Points on a hilly landscape, in no order, each with its height.
A climber steps from a point to the highest of its 2 nearest points, and stops where none of them is higher. Distance is the straight distance between rows; heights are no part of it.
(792): [  7  10   4  11  19  41  16 -24  14  72 -18 -16 -66   2  21   8  12 -30
  38  -7]  h=384
(290): [ 53 -11 -29 -22 -18  26 -12 -10  -9  18  39 -12 -18  32  11  36 -46  -3
 -34   6]  h=280
(180): [-39  -3   7  14 -27 -56 -23  29 -15 -34 -48  22   8 -36  -1 -24  59  30
  16 -35]  h=179
(349): [-24  -5 -25   2  10  56   1  -9 -23 -13  48  13  -6  21 -25   9  -3 -49
 -57  -4]  h=104
(547): [-18   8 -13 -21   4 -42  24 -16  15  10 -61  41  62  -9 -15  24   0   3
  -9  36]  h=43
(778): [ 39  -2 -13 -23  -4  -4   6 -19  10  16  41 -15  -7  33  20  14 -74   2
 -19  25]  h=243
(711): [-16   8  14  14  18  37  12 -10  -6 -42  74 -19 -10  -1 -18 -16 -23 -34
 -13  17]  h=178
(21): [ 31 -35 -57 -11 -34  41  -5   5 -24  27  -3  21 -10   8  -4  57   3 -15
 -51 -30]  h=356
(411): [ 39  20  26  -6 -16  16  -5   7  41  -9  45 -32  20  34  12 -25 -31  -7
  33  54]  h=312
(713): [-25  -2  28  40  10 -13   0   6 -20 -26  29 -44 -39 -20  20 -32  -8  21
  18 -19]  h=313
(341): [ 16   3  20   6 -19  64 -13  -1   5 -41  80 -21 -14   8 -13 -13   1 -35
   2  10]  h=206
(433): [ 20 -12 -16  -9  11  29 -16  -5   4   1  32   8 -16  -3 -30  -5  15  -6
 -15 -25]  h=66
(748): [  0  -6   3  24  24 -28  19   6   4  56 -77  -1 -37  -7  31  28  -4  25
  19 -29]  h=353
(870): [  9   2   6  29  28  16  17 -28  -7  68 -13  -2 -48   4  -4  16  -7 -18
   0 -15]  h=362
(460): [-60  15   6   9 -12  32  36   1  17 -52   7   8  24 -16 -27   8   3 -44
 -10  44]  h=122
(110): [-38  20  21   3  31 -11  37  -9   4 -32  37 -13  15  -5 -14 -33 -25 -10
   0  32]  h=138
(20): [ 30   1   5 -44 -16 -34 -32  26  17  12 -41  29  69  35   8 -11   0  46
  22  41]  h=428
(243): [-12 -14  -9  17  10   0  -3  16 -45 -20  21 -11 -15 -21   1   9 -13  20
 -38 -35]  h=220
(117): [ 30   4   8 -13  -7  -3 -19  16  21 -32  41 -27  35  20   5 -35 -12  22
  20  29]  h=350
(891): [ 22 -10  18 -21  23 -48  -7   5 -14  14 -16  -2  19   5  25  -4 -29  50
  -9 -23]  h=65
(876): [ 25 -31 -31 -26  12 -18 -25  16 -41   8  -7  15  12  -9  -5  18   7  41
 -45 -57]  h=225
(837): [  3   5 -26 -26 -35  -4  13  21  19 -31 -19  21  61   8  -8   5   5  -1
 -20  47]  h=132
(596): [  0   9  28  -9  31 -55  13   1  15  14 -39   8  21   6  11   6 -19  34
  10   4]  h=57
(70): [-27  10  28 -25  42 -45 -14 -14  -1 -16   3   7  22 -20 -14 -51  12  35
  25 -13]  h=95
(14): [-13   6  14 -18  58 -34   7 -20 -14  11  12  14  14   0 -21 -21 -10  18
  -4 -17]  h=85
(154): [ 34 -10 -33 -31   6  20 -10 -17  25  29   6  24   6   6 -32  -4  27  -4
  -2 -11]  h=52
(464): [-39  22  15   5  45   9  23 -29  -8 -15  65   0  -3   9 -29 -30 -33 -30
 -29  22]  h=156
(730): [  7   0 -36 -19 -50   8   2  35  -3 -48   0  -1  46  17  13  22 -22   5
 -47  36]  h=152
(746): [-37   0   9   5  25 -18  11   1 -20 -41  21 -10  13 -19  -7 -27  -5  20
 -10  -1]  h=123
(500): [-19 -29   5  -7   0 -44 -34  24 -37 -24 -33  14   1 -37  10 -25  41  50
   1 -51]  h=190
(346): [ 52 -10 -21 -66 -11 -22 -39  -7  18  44 -62  37  49   8  -2   7  35  40
  17  -2]  h=67
(59): [ -6  -7  13  38   5  20  11  -2 -16  24   2 -13 -49  -4   7  30 -12 -11
  -6 -24]  h=342
(308): [ 49 -25 -22  -9 -23  24  -6   7   0  22   0  -8 -10  11   3  40 -10   2
 -18 -24]  h=319
(265): [-48   8  24  32 -26  70  17   2 -13 -64  63  -8  -6  -4  -5  12 -14 -52
 -24  17]  h=150
(842): [ -7   7  12   0  10 -54  23  -1  14  25 -75  24  34  -6   6  13   0   8
  23  24]  h=51
(833): [ 19  -6  -1 -18  42 -25  -5 -17 -11  37   5   8   2  10  -4  10 -24  30
  -7 -23]  h=75
(854): [  4  -5 -41  16 -27   8  17 -22 -13  44 -70  13  15 -13   6  81   6 -50
 -34  19]  h=425
(665): [ 10 -21 -58   1 -35  25   5   2 -23  29 -47  29  11 -10  -7  73   6 -21
 -55  -8]  h=392
(85): [ 15  13 -15  -2  12 -22  13 -16  27  62 -88  11  10 -13  17  23  38  -2
  55  20]  h=351
(267): [-26  15  10  12  70   6 -18 -36  -6  20  52  15 -62   1 -48 -63  29 -23
  -4 -24]  h=389
(108): [-39   8  18  26 -20 -32 -10  15   2 -41 -19  -3  -7 -20  -3 -32  44  13
  33 -12]  h=169
(697): [ 62  -7 -29 -76  -5 -18 -28 -26  20  53 -28  40  29  24   6   5  -2  23
  11   6]  h=81
(104): [ 21  -6 -26 -44 -24 -25 -13  14  -5 -15 -21  22  58  16  10  16  -4  28
 -23  14]  h=115
(197): [ 29  12   0  -8 -40 -32  -6  31  23   2 -48  17  55  26  13  12 -10  23
  12  47]  h=464
(452): [ 34  -5  -1   6  -4  54   2  16  -3  59 -28 -21 -66   2  33  24  21 -11
  35 -30]  h=411
(378): [ 27  -5 -29 -20  -5 -16   3 -11  14  39 -50  22  25   6   0  33   2   2
   0   6]  h=45
(32): [ -3  -1  17  21  13 -15  12  11  -5  30 -31 -24 -50 -13  30  30 -20  16
   7 -32]  h=337
(122): [-27   5   2  11 -34  41  18  19  -4 -64  30 -12  16   2   0  14 -17 -29
 -36  25]  h=128
(788): [ 63   8 -12 -34 -13  -4 -10   1  41  47 -31   8  19  30  35  10 -19  23
  25  24]  h=42
(676): [  1   6   5   9 -31  27   1  -3  36 -22  -3   5  13  -7 -24 -12  38 -33
  25  33]  h=94
(627): [ 13   3  -2  16 -54  -6   6  35  16  -9 -46   0  30   6   5  26  10   0
  -1  29]  h=500
(118): [ -3 -18 -20   7  27  31  -8  -8 -35  -1  57  -7 -12   4 -20  -6 -14 -14
 -43 -19]  h=84
(526): [ 51  -3 -22 -32 -26 -11 -21  18  29  43 -57  18  29  16  19  19  27  20
  21   8]  h=55
(236): [-20  16   6   5 -12  33  27 -21  27 -23  11  17  23  -1 -36   4  20 -63
  10  55]  h=107
(435): [ 16   0   6  13 -31  30  -4  25  14  27 -46 -15 -52  -2  31  10  40   4
  51 -25]  h=436
(285): [-24   1  16  14 -11  27  -4 -20  28   5  16  -5 -60  -7  -6 -42  51 -34
  66 -12]  h=481
(387): [ 43   8  27  -5 -14  18   9  -6  21  -5  52 -38  -1  33  31   3 -67 -17
   1  46]  h=276
(859): [ 20  14  25  11 -21  41   6   6  11 -43  76 -35  10  25  12 -11 -41 -23
  -1  35]  h=240
(107): [  7  -8 -20 -18 -18   0   1  30 -26 -44  28 -15  31   6  18  12 -37  13
 -48   6]  h=174
(22): [-63  24  42  33 -21  23  25  -6  13 -57  27  -6   0 -18 -18  -9   7 -44
  20  44]  h=136
(852): [ -7 -12 -12  -6  14 -33   1  18 -39   5 -31  11   9 -14  -1  26 -10  40
 -34 -38]  h=241
(482): [-55   8  23  30  -5 -22   2 -12   7 -34  18  -5 -29 -23  -7 -37  37 -19
  35 -16]  h=159
(774): [-43   5  18  40  42   8 -14 -24 -23   9  47  -7 -67  -6 -24 -45  26 -38
 -10 -41]  h=365
(189): [-18   1   3 -15  22 -11 -16  -3   2 -35  22  15  17 -19 -35 -43  25   9
   9   0]  h=108
(51): [ 12   7  29  13  15 -15  -6  16  -2 -17  16 -42  -7   3  21 -26 -17  29
  15  -7]  h=292
(151): [ -5   5  11  -4  39  27 -16 -32  26  11  51   4 -40   1 -37 -47  32 -28
  25 -17]  h=421
(608): [-42  13  22  12  28  15 -10 -39  39  -8  39   8 -51  -9 -27 -64  41 -43
  56  -9]  h=452
(851): [ 19  -6 -40 -33  13  -6  -3 -31   5  49 -28  44  27  -6 -36  19  26  -7
  -6  -1]  h=38
(284): [-53   0  17  47  19 -19  -3 -20 -30   2  14  -8 -68 -19 -10 -23  15 -10
  -4 -49]  h=347
(422): [ -9 -20  -4  11   0 -13 -20  25 -34 -28   1 -12  -9 -32  -2 -19  18  41
  -6 -53]  h=203
(653): [-35   6  -7  19 -16  89  10  -9  -9 -34  42  18   4   1 -21  31  -5 -69
 -42  12]  h=126
(126): [ 36  -2 -40 -67 -13 -22 -15 -19   8  14  -3  42  40  16  -6   5 -16  22
 -16  23]  h=98
(498): [-62  27  52  42  -7  -6  19 -19  23 -41  30 -13 -18 -11 -10 -44  16 -29
  48  28]  h=148
(888): [ -2  -4  14  24  13 -38  10  24 -26 -27   4 -34  15 -10  31 -12 -41  38
 -17   2]  h=271
(703): [-45  -3  23  48  -5 -30  15   4 -36 -27   0 -23 -36 -31   9  -8   0   1
   4 -35]  h=330
(862): [ 28   6  15 -26  -5 -23 -32  25  16  -9  -6  -5  45  30   9 -28   0  43
  24  20]  h=390
(667): [ 29   3  -9   0   6 -17   8   7  23  60 -85  -1  -7   2  42  30   8  17
  26  -3]  h=370
(756): [-20   0  24  24   4  19   1  -9   3  17  14 -32 -70  -5  15 -20  16 -15
  49 -28]  h=510
(450): [-15 -10  10  26  27 -51  17  19 -41  -2 -34 -13  11 -14  29  19 -41  44
 -25 -28]  h=255
(88): [ 30  -5  -6  19 -40  12  -4  32  13  10 -38 -10 -13  -1   4  26  27   6
  21  -2]  h=465
(565): [-11 -17 -20   9   4   6  13  16 -43 -22  32 -27   4  -3  21  23 -55  11
 -58 -15]  h=198

Two climbers start at each pair of points below. Name the first point that both come to, or write -.
(788) and (378): (697)
(59) and (852): -
(676) and (746): -

Where does a climber stop that starts at each point below?
(526): (243)
(876): (756)
(236): (243)
(189): (627)

Call two points neighbours if one is among the 2 nearest of the other. Go from one point of each pair to the other, from neighbour to neighbour, staying as high as possible. Name the lowest point that can't be avoided.
(627) and (667): (32)
(667) and (854): (778)
(243) and (265): (460)
